Points, in no order, along strands that fork, close into loops and pass close to each other.
In the rows, 128 means zero.
Two points are linked if the straight distance between their rows is under 138. Some points are linked to none.
(294): [ 71 189  86 134 120 139 138  77 137 128 121  84 148 165 160 147 101 135
 166 158 142 145 117 148 135 109]
(2): [145 142 117 124 113 135 142  79 128 117 166 131  78 118 139 167 116 156
 163 116 132  55 128 110 123 105]
(576): [117 154 167 164 153 110 120 168  87  82 137 110 119 138  69 160  86 155
 128 125 147 133 173 142 156 145]
(742): [165  82 140 162  68 160 134 173 138 104 103 195 130 120 123 159 142 166
 133 116 102 111  84 115 158  97]
(430): [118 128 105 144 147 140 142  65 158 163 166  95 148 109 176  77 152 144
 158 131 105 131 112  97  61 173]
(782): [140 151 103  62 116 161 151 166 120 182 132 121 156 165  90 137 140 119
 109 156 147 141 136 145 166 127]
(17): [128 129 144 127 137  83 107 124 101  99 168 155 105 115 138  83  85 135
 133 144 144 130 126 110 132  87]
(142): [ 93 149 125 161 156 113  95 174  88 102 136 172  97  75 121 154 155 108
 118 123  99 123  99 123 139 167]
(372): [162 154 134 158 158 175 123 140 143 101 111  91  80 148 109 148 114 147
 153 168 205  94 172 102 175  99]
(767): [111 133  95 139 145 177 161 140 136 114 117 135 132  90 118 147 138 130
 141 174 130 131 143 146 138 176]
(771): [106 164 150 114 102 123 186  94 109  68 140 140  97 110 103 135  80 106
 161 112 107 136 190 160 113 172]
(168): [105 172 158 119 147 106 121 176 124 148 127 163  91 155 137 149 139 110
 114 119  70  35  98 103 129  96]
(79): [121 160 160 144  91  95 112 121 119 143 126 135 147 122 129 197 110 109
 140  72  92  93  86 104 154 128]
(39): [141 156  93 131 117 104 129 158 111 131 173 144 118 154 175  91  94 167
 110 151 130  85 120  84 159  78]
(760): [134 123 148 112 104 102 105  80 131 140 137 124 127  80 123 125 151 101
 138  84  83 177  94 101  66 216]
(958): [ 87 169 137 156  91 151 162 100 154 138  88 100 190 151 161 119 102 115
 143 139 123 158 136 149 105 148]
(494): [132 154 126 123 106 161 176 200 121 176  95 128 188 168 105 119 129 115
 111 114 108 110 121 121 201 143]
(841): [126 145 138 168 179 147 117 195 137 125 110 105 121 139 135 127  83 144
 140 172 161  83 129 114 153 116]
(563): [ 86 175 136 140  92 117 128 118 102 125 119 124 148 102 100 125 177 112
 130  75  69 181 119 124  84 219]
(57): [159  59 103 132 170 122 103 106 153  57  97  75 120 115 158  80 155 172
 177 134 162 143 130 107 145  77]
(67): [183 114 105  70 123 106 151 108 102 142 198  90 133 130  80  72 131 139
  95 143 167 166 175  92 149 127]
(816): [119 123 117 108 128 109  65 144 102 103 128 153 132 102 103 142 148 117
 125 139 117 171  92 153 130 156]
(59): [151 133 166  98 134 134 143 177 156 115  96 159  73 139 110 114  60  98
 122 138 154 117 172 157 132 130]
(223): [147 133 121 147  53 123 167 179 112  90  76 154 151 157 107 145  71 137
 102 133 161 138 175 159 177 134]
(116): [132 109 106  91 180 143 136 138 126  95 132 137  70  94 100 125 139 104
 147 175 151 128 140 150 120 161]
(262): [125  93  76 116 182 132 148 114  81 146 154 132  70  71 137 118 213  81
 104 120 108  84 131 112 125 154]
(521): [110 121 176 186  98 187 166 105 164 113 114 114 155 122 135 130 101 136
 156 119 130 177 159 156 119 152]
(73): [ 81 170 111 156 109  92 126 136  83 108 137 165 127 100 135 135 126 131
 124 119  80 122 116 103  99 211]
(759): [139  88 113 118 130 143 114 119 148 118 116 103 147 135 114 168 148 161
  89 161 196 169 159 185  84 108]
(394): [146 114 119 149  92 119 111  84 143 113 140  95 133 152 115 166  73 148
 110 174 202 188 163 156  77 120]
(429): [151 133 114 151  74  66 139  75 105 144 198 131 101 112  86 149  80 119
  64 159 147 146 162 111  81 163]
(882): [175  67 109 119 109 140 117  81 157 104 139 112 136 109 152  99 146 184
 170 118 150 137 104 111 140 122]
(321): [147  93  78 147 181 110  96 111 100 156 152 124  91 100 169 148 187  73
 121 172 131 103  74 138 138  55]
(301): [125 157 178 123 139 140 153 145 113 110 154 172 130 150 123  54  69 161
 149 137 123 164 154 148 127 158]
(470): [105 148 145  82 124 161 145  69 147 162 151 114 153 148 130 121 155 101
 151 106 109 183 129 169  82 139]
(409): [113 131 137 112 106 114 112 116 139 105  84 134 115 167 149 180 136 154
 140  93 121  84 127 160 130  51]
(329): [161 133 131  49 137 102 141  98 120 178 190 112 122 153 116  74 137 105
 110 118 137 140 139 110 140  86]
(76): [115 115 194 164 149 213 137 143 147 143 139 140 136 164 101 158 173 134
 125 110 136 167 123 169 139  74]
(944): [187  73 157 122 141 118  94  83 122 104 159 151  84 133 123 142 169 152
 172 107 133 142  76 139 109  27]
(417): [119 138 163 132 166 144 153 137 141 119 138 177  72  83 120 105  87  72
 114 165 151 113 170 142 105 150]
(919): [105 137 116 155 140 144 123  76 129 121 124  84 154 127 169 105 127 107
 156 149 157 166 118 154 139  61]
(393): [130 138  98  76 114 137 109 175 135 175 114 163 161 184 137 139 155 140
  93 129 124 128  92 145 129 119]
(587): [130 135 108  54 118 144  94 100 167 164 101 133 130 130 131 138 139  82
 122 135 123 173 105 164  74 172]
(48): [ 90 135 171 126 165 135 110 119 161 160 131  91 184 121 132  93 175  91
 113 102 109 174 120 135 101 129]
(426): [102 152  84 117 180 125 145 163 122 148  65  81 133 137 159  94 127 124
 151 133  99  67 123 105 154 165]
(510): [ 97 123 118 168 143 146 114 163 109 127 145 161 169 125 160  88 171 162
 119 134  93 155  82 122 121 122]
(43): [127 130 110 131 131  83  99  80 108 153 165 125 136  70 101 136 148  92
 103 132 120 190  92 131  91 166]
(499): [115 159 155 156  94 152 178 186 110 118  98 175 155 173  97 124  92 122
 129 109 115 121 150 169 170 160]
(85): [115 113 131 159 156 140 131 146 115 127 128 124 120  55 114 149 195 104
 117 106 104  96 112  93 143 171]
(312): [165  76  80 101 145 114 164 123  96 134 181 127 109  91  90  85 156 148
  80 141 135 141 171  84 119 180]
(912): [143 119  97 127 107 108 121 174 100  77  63 119 129 149 113 140 108 146
 132 135 150 107 131 132 209 107]
(325): [137 134 144 118 143 114  98 147 147 124 125 124  78 169 140 153 113 162
 133 115 135  39 111 113 119  78]
(350): [153  76  83 140 217 137 144  86 115 149 155  97  93  77 149 118 210  86
 151 148 125 127 110 145 121 110]
(735): [102 116 184 157 147 111 114 156  77  70 129 149 100 120  70 181 158 133
 126  91 102 131 163 162 146 127]
(240): [129 135 119 138 163 149 139 139 170 185 138 106 159 136 181  55 118 144
 114 143 117  98 128  73 100 165]
(144): [191  86 129 113 104 154 142 185 143  86 104 171 109 173 118 118 145 184
 160 149 117 124  82  99 169  81]
(902): [101 125 146 134 122 125 135 105 108  58 116 163  70  86  95 198 109 103
 153 115 115 125 167 183 120 146]
(961): [128 143 115 111  99 114 150  66 133 141 171 126 116 115 121 142 100 101
 114 138 125 106 148 118  95 138]
(795): [121 129 130 172 118 192 175 116 135 102 135 123 137 108 116 112 118 146
 152 173 173 159 155 129 163 121]
(276): [ 99  88 134 141 146 103 128 144 117  95  77 140 131  96 154 112 175  97
  83  79  88  87 153 125 130  95]
(937): [131 108 120 127 149 117  74 126 109 155 142 156 114 116 124 146 191  94
 112 130 129 153  64 155 112  82]
(707): [134  91 144 106  92 175 122 119 133 128 122 128 168 131  90 179 208 164
 135  84 107 127 120 141 137 126]
(344): [133  91 110 150 133 146 142 162 150 178 135 113 165  97 164  81 124 121
  83 143 141 115 128  67 153 115]
(776): [118 165 144 106 161 124 113 157 168 182 105 139 144 178 137 149  77 130
 110 130 116 101 136 147  68 203]
(473): [147 154 132  36 116 125 118 101 182 191 107  98 110 143 117 136  76  76
 147 133 145 132 113 121 119 157]
(349): [ 86 171 162 143 151  94 117 130 101 133 140 125  95 121 127 194 136 104
 128  89  99  46 125 130 128 124]
(345): [126 148 144 106 131  99  86 154 142 168 113 125 168 188 148 119  94 163
 127 116 117 132  98 141  89 144]
(481): [ 99 148 104 128 190 152 133 172 168 192  92  73 121 141 163 123 141  95
 150 152 116  48 121  76 191 107]
(738): [183 130  95  74 102 112 143 158 107 105 155 170 102 171 137  77 106 164
 150 155 119 139  92  94 179  87]
(158): [144 147 149  78  94  92 123 108 122 160 176 141 160 152 113  70  98 118
 117 106 119 190 123 123 120 124]
(789): [132 117 177 152 115 163 141 108 140 140 156 109 159 135 105 136 148 125
 103  99 149 123 171 128 131  63]
(373): [142  84  92 151 148 105 117 132 106  64  92  87 136  96 139 110 125 154
 137 143 144 133 143  99 183 112]
(832): [144  84 139 139 125  89 110 104 127  88  99 134 103 112 152 127 153 107
 114 103 131  88 126 129 134  37]
(187): [126  81 129 145 173 140 114 177 174 172  87  82 133 121 175  81 121 105
 133 156 134  95  85  59 167  81]
(866): [117 135 133 181  62 150 125 153 126 135 105 172 160 127 143 188 119 141
 120  96 110 105  97 132 159 132]
(856): [140 159  82  82 102 113 165  96 149 153 111  93 115 139 128 141  83 102
 129 146 139 116 162 106 113 189]
(282): [ 86 120 159 177 179 183 133 119 153 148 155 123 142 136 145 109 211 136
 143 107 116 154 135 169  99 120]
(465): [140 147 176 112 113 150 167 100 143 115 148 151 118 106  88  98  77 113
 180 118 108 178 148 128 109 196]
(425): [ 96 143  78 127 152  73 112 109 127 124  89  81 151 149 192 120 124 154
 137 107 100  88 127 103 108 146]
(118): [167  88 161 131 108 129  94 106 146 106 128 159 133 121 151  97 133 157
 162  90 128 164  72 132 135  71]
(229): [103 107  86 126 109  96 126  92 130 122  70 123 133  94 184 128 168 119
 104  72  73  92 129 118  99 150]
(790): [140 150 169 112 141 110 119 165 136 130  89 154  98 150  99 149  56 129
 133 119 137  96 167 149  85 196]
(49): [128 139 122 124  61  77 115  95  83 115 162 155 153 127 115  98  83 127
 106 149 138 219 114 135 114 131]
(640): [116 138 101 133  79  68 128  89 102  77 143 110 136 152 120 117  57 143
 101 189 174 182 174 138 104 124]
(32): [130 175 112 154 122  90 118 165 126 144 132 108 158 159 153 109  37 127
 111 160 167  95 130  94 151 126]
(299): [104  89 110 141 103 166 104 135 154 126  94 129 157 135 120 189 191 163
  94 104 147 156 149 190 102 128]
(438): [167 104 175 147 109 149  99 143 130 159 160 119 155 136  79 188 159 181
 114  91 144 125 116 123 137  98]

A tip is a point with one link. Name the tips that can be reached along the links from each point below, in the order of the rows.
(67) => (430), (17), (372), (429), (312)
(373) => (944), (919)
(902) => (576), (301)

How many points has the smallest loop of links through each point below? Write none if it is on no loop.
(816) => 6
(262) => 7
(912) => none
(39) => none

A fork is a point with three links, a tip a point with one. Leave the first point through the second and follow the links. Name the first fork or tip that comes.
(776); (790) => (919)
(767); (116) => (944)
(587); (470) => (312)
(344); (187) => (325)
(329); (158) => (961)
(409); (832) => (430)
